The views of a scene show one set of named points, each view turned or mirrored, and shifted as a whole, with a little noise and some points left out.
In the rows, zero is written as 128.

Scene 1
View 1
mene: [109 166 126 161 140 105 162 145 129 113 143 107 145  96 145  82 154 117
 145 161 112  85 191]
Rad: [148 175 169 125 150 150 141  85  83 102 114 100 153 105 138 100 156 132
 159 177 119  90 159]
tar: [133 141 140 110 122 145 154 122 101 101 139  88 164  80 153 128 139 137
 150 180 117  91 154]
vuvog: [150 109 193  97 110 168 140  97 103 125 113 106 136 107 152 137 117 132
 137 172 146 107 149]
tav: [132 112 216 125 129 154 138  97 137 153 108 148  98 153 147  84 105 108
 124 135 165 120 195]
niri: [ 73 103 190 107 155 163 158 134 165 165 148 166 117 138 173  87  72 121
  98 131 160 135 193]
sumuf: [ 76 102 133 182  94  66 169 192 195 158 154 138 109 114 154  80 116  80
 107 117 141 100 237]
Kulap: [128 121 170 125 119 132 150 123 130 134 130 116 128 112 150 107 124 116
 134 156 141 104 182]
beno: [134 170 143 143 127 125 153 116 100 101 130  96 149  94 137 101 163 123
 157 173 115  82 171]
Ruger: [138 123 159 106 112 153 150 119 110 110 132  99 150  90 156 134 128 136
 142 173 132 101 152]
mosa: [ 95 120 153 133 126 129 160 150 146 136 146 132 134 111 160  94 112 113
 121 144 136 106 191]
puf: [119 209 145 144 182 142 154 103  88 100 134 112 155 112 139  64 166 137
 161 177 107  84 176]
tas: [138 119 171 132 101 129 147 126 121 131 117 112 127 109 147 113 133 111
 135 159 139 108 183]
malom: [148  86 197 123  83 141 146 118 133 145 112 120 114 119 149 125 114 106
 120 147 158 114 183]
Kura: [128 140 173 107 149 166 146 103 107 119 128 116 149 112 152 107 120 137
 138 165 136 102 159]
liv: [126 136 149 120 124 141 156 129 112 111 134 100 152  88 151 119 132 129
 140 169 125  94 162]
Vazuf: [ 68 148 153 173 149 105 162 160 170 157 152 157 113 137 154  46 115  93
 115 126 138 108 231]
gesis: [ 88  94 129 110 107 132 166 169 150 126 158 115 146  80 172 135 106 123
 114 152 135 111 177]
loma: [161 121 209 119 111 155 139  88 107 139 101 118 113 134 141 108 126 114
 137 155 150 108 175]
View 2
Rad: [101 103 108 119 153  82 140 124 102 182 154 120 167 183 191 151  95 121
 113 143 124  89  89]
sumuf: [156 147 124  63  84 193 101 180 117 165 159 178 104  88  68 168 137  93
 177 196 152 140 110]
puf: [ 93  73 115  94 146 108 123 134  89 170 168 126 160 191 179 160 123 115
  79 131 145  77  85]
mosa: [135 120 139 103 123 137 125 156 131 160 155 158 130 135 112 139 103 107
 147 169 140 125 119]
Kura: [108 109 135 129 151  90 145 134 132 163 154 137 155 160 159 123  86 113
 129 142 127 100 117]
Vazuf: [130 121 145  63  96 183 117 168 119 155 184 161 121 115  82 150 158  82
 132 131 153 117 115]
vuvog: [117 141 123 138 157  75 158 125 143 179 145 133 157 151 166 125  61 118
 162 159 105 116 123]
malom: [136 174 118 115 133 107 153 124 144 186 146 145 150 116 136 138  80 109
 193 163 100 120 123]
tar: [124  96 116 129 159  86 119 147 113 170 129 141 141 172 172 146  73 138
 127 193 136 106 100]
beno: [120 100  96 108 146 105 117 139  89 182 150 133 149 171 173 170 100 126
 122 175 135  97  79]
niri: [125 136 180 116 121 141 152 152 174 140 173 164 127 117  83  92 103  84
 150 113 129 128 160]
gesis: [149 112 142 126 141 124 114 177 144 151 133 171 111 130 108 132  75 124
 157 213 146 138 128]
tav: [121 177 142  93 109 141 160 128 149 168 181 149 147 110 103 126 117  82
 179 111 106 120 137]
liv: [123 102 117 125 148 100 127 150 117 169 142 141 142 164 157 144  83 125
 132 183 136 109 105]
Kulap: [127 134 123 110 131 116 135 141 131 172 151 146 139 136 138 143  98 110
 154 160 126 114 116]
mene: [121  92 110  87 131 134 104 161  94 172 155 149 135 155 143 165 122 115
 115 179 155 106  85]
View 3
gesis: [ 96 120 152 148 131 138 143 147 139 102 153 138 100 148 137 128 148 165
 126 141 101  54  69]
tav: [115  67 101  84 111 174 145 184 179  86 101 117  99  82 171 121 131 122
 125 122  75 101 140]
Ruger: [ 87  97 136 104 105 139 179 123 140 128 139 127 139 152 141 115 152 128
 139 149 123  98 111]
niri: [108  88 125 104 121 168  98 166 151  39 126 133  58  90 186 128 130 137
 108 129  64  77 100]
loma: [101  78 117  92 109 159 173 159 164 117 111 123 129 119 151 114 145 119
 137 138 104 106 137]
mosa: [111 109 121 135 130 151 155 171 139 108 132 134  86 133 171 139 130 153
 115 130  99  79 100]
malom: [103  81 123 106 118 155 155 180 189 114 110 118 129 111 129 109 153 129
 143 134  92  83 126]
tas: [106  91 121 114 121 153 177 169 162 131 121 127 124 128 149 127 142 138
 133 132 107  94 127]
tar: [ 87 102 135 111 105 137 201 112 119 143 150 137 136 171 152 129 141 134
 132 148 136 105 112]
Vazuf: [148 110  98 153 145 167 150 216 137  98 128 140  37 113 209 161  97 165
  81 110  89  85 112]
Kulap: [107  95 117 114 122 152 170 164 153 120 127 128 109 124 159 125 138 135
 127 129 104  93 117]
puf: [118  90 100  96  99 149 225 128  90 141 147 149 102 164 217 152 108 129
  99 132 141 146 158]
Rad: [ 99  79 113  80  90 152 215 123 118 146 133 139 135 152 179 130 129 116
 127 139 136 138 152]
Kura: [ 94  86 128  87  98 151 173 128 129 109 135 136 112 135 171 119 134 123
 127 140 116 117 132]
View 4
tav: [120 134  55 160 124  79 165 125 186 145 120  99 113 151 121 170 144  99
  62 164 132  92  92]
Rad: [ 98 117 157 170  87 124 126  73 158 175 129  83 133 120 174 160 146  94
 138 177 144  95  98]
Vazuf: [154  86  93 169 134 101 193 166 198 150 124  98 129 182 134  90 102  63
  61 141 104 168  83]
Ruger: [132 138 151 133  95 134 142  98 132 166 137 109 122 138 152 172 146 132
 117 150 136  94 126]
vuvog: [118 152 114 139 102 116 138  90 141 156 127 109 119 133 145 193 159 138
 107 160 141  69 120]
niri: [179 151  55 149 122 120 191 146 177 124 109  75 121 174 103 148 157  97
  52 148  97 131 104]
loma: [115 136 108 149 115  99 144 108 155 161 134 110 118 140 142 176 143 117
  97 161 136  78 104]
Kulap: [133 128 119 149 115 115 157 122 157 161 129 117 127 150 146 153 132 112
  95 151 132 103 108]
malom: [123 139  88 129 130  92 157 127 154 158 131 131 114 146 130 175 131 134
  76 150 140  71 110]
puf: [101  91 168 193  82 134 129  81 176 175 127  62 147 128 186 129 137  61
 140 175 137 130  86]
tas: [123 119 121 144 116 104 150 121 151 164 137 124 121 144 149 158 122 119
  95 143 137  94 108]
Kura: [117 134 124 154 100 113 146  95 152 161 128 102 123 134 151 170 145 114
 109 165 135  92 108]
beno: [104  98 171 159  99 128 128  99 153 183 141 107 138 134 177 137 123  98
 133 157 144 118 107]
sumuf: [162  81 109 133 158 106 195 190 174 164 148 152 125 194 136  88  67  97
  53 112 115 158 108]
liv: [128 121 158 144  96 135 147 103 140 171 143 109 133 143 163 152 137 116
 123 152 130 112 118]
mosa: [153 120 119 143 117 122 173 140 161 155 133 112 128 168 140 130 121 101
  90 138 119 132 113]
tar: [128 125 178 140  92 146 135  94 132 173 144 104 134 135 169 155 146 120
 136 149 134 110 124]
gesis: [178 141 138 116 117 152 175 142 127 157 142 127 127 173 135 137 127 132
  97 120 112 132 136]
mene: [129  82 167 159 104 128 154 121 166 174 145 107 139 151 176 110 107  82
 120 143 130 142 101]
View 5
mene: [ 71 132 103  91 140 101 118 102 114 127 111 137 102 115  73 122 161 153
  92 137  84  75 201]
mosa: [ 98 117  92 112 140 132 124  89 104 142 128 127 132  93  73 136 168 136
  98 121 147 106 176]
sumuf: [ 41 147  68 111 118 169 166  58  59 125 115 151 108 104   3 123 165 175
  89  90 145  80 153]
liv: [119 125 122 107 137 103 122 142 133 144 129 141 134 129  94 130 165 137
 102 139 118  84 188]
loma: [144 121  95 119 125 133 123 129 136 152 138 113 130 106  97 136 167 114
  98 138 173 123 184]
tav: [128 107  70 122 137 157 120  73 112 153 140  99 138  67  94 149 169 112
  94 133 199 143 183]
Rad: [135 118 108 102 141  86  97 137 158 154 126 116 112 110 132 132 164 117
  95 162 107 104 220]
beno: [111 130 110  99 129  92 112 135 142 138 119 127  95 127  99 121 163 142
  90 157  97  88 209]
Vazuf: [ 43 118  76 103 152 151 123  24  70 132 114 125 122  69  45 134 163 151
  92 103 128 101 183]
tas: [122 135  90 113 122 133 136 124 124 145 131 127 118 114  76 133 168 132
  94 137 161 106 182]
niri: [106  99 103 125 168 163 115  55  75 151 136 135 191  64  76 159 165 130
 115  96 186 123 148]
tar: [132 125 130 105 136  89 116 165 143 144 127 147 133 138 100 125 166 136
 102 143 110  78 187]
Kulap: [117 127  98 113 132 133 126 114 117 144 131 127 127 108  80 136 165 132
 103 128 154 104 178]
Ruger: [144 125 122 111 135 106 123 159 139 151 131 137 142 133 101 135 168 129
 104 137 145  94 174]
Kura: [135 108 114 112 148 107 103 124 133 152 131 126 146 103 114 141 166 120
 104 140 142 106 193]
vuvog: [160 119 113 122 127 119 120 155 144 156 138 126 151 121 114 140 168 112
 107 142 178 115 175]
puf: [ 99 110 109  87 159  74  79 103 146 135 110 116 103  95 125 129 163 128
  92 157  69  86 234]
malom: [145 131  82 125 111 156 144 127 118 155 145 119 130 112  76 136 171 119
  98 127 199 119 167]

Which points are out of place in each view (at most two, in the order of its rows)? Write - if all are in place.
view 1 | loma
view 2 | tav
view 3 | -
view 4 | Kura
view 5 | mosa
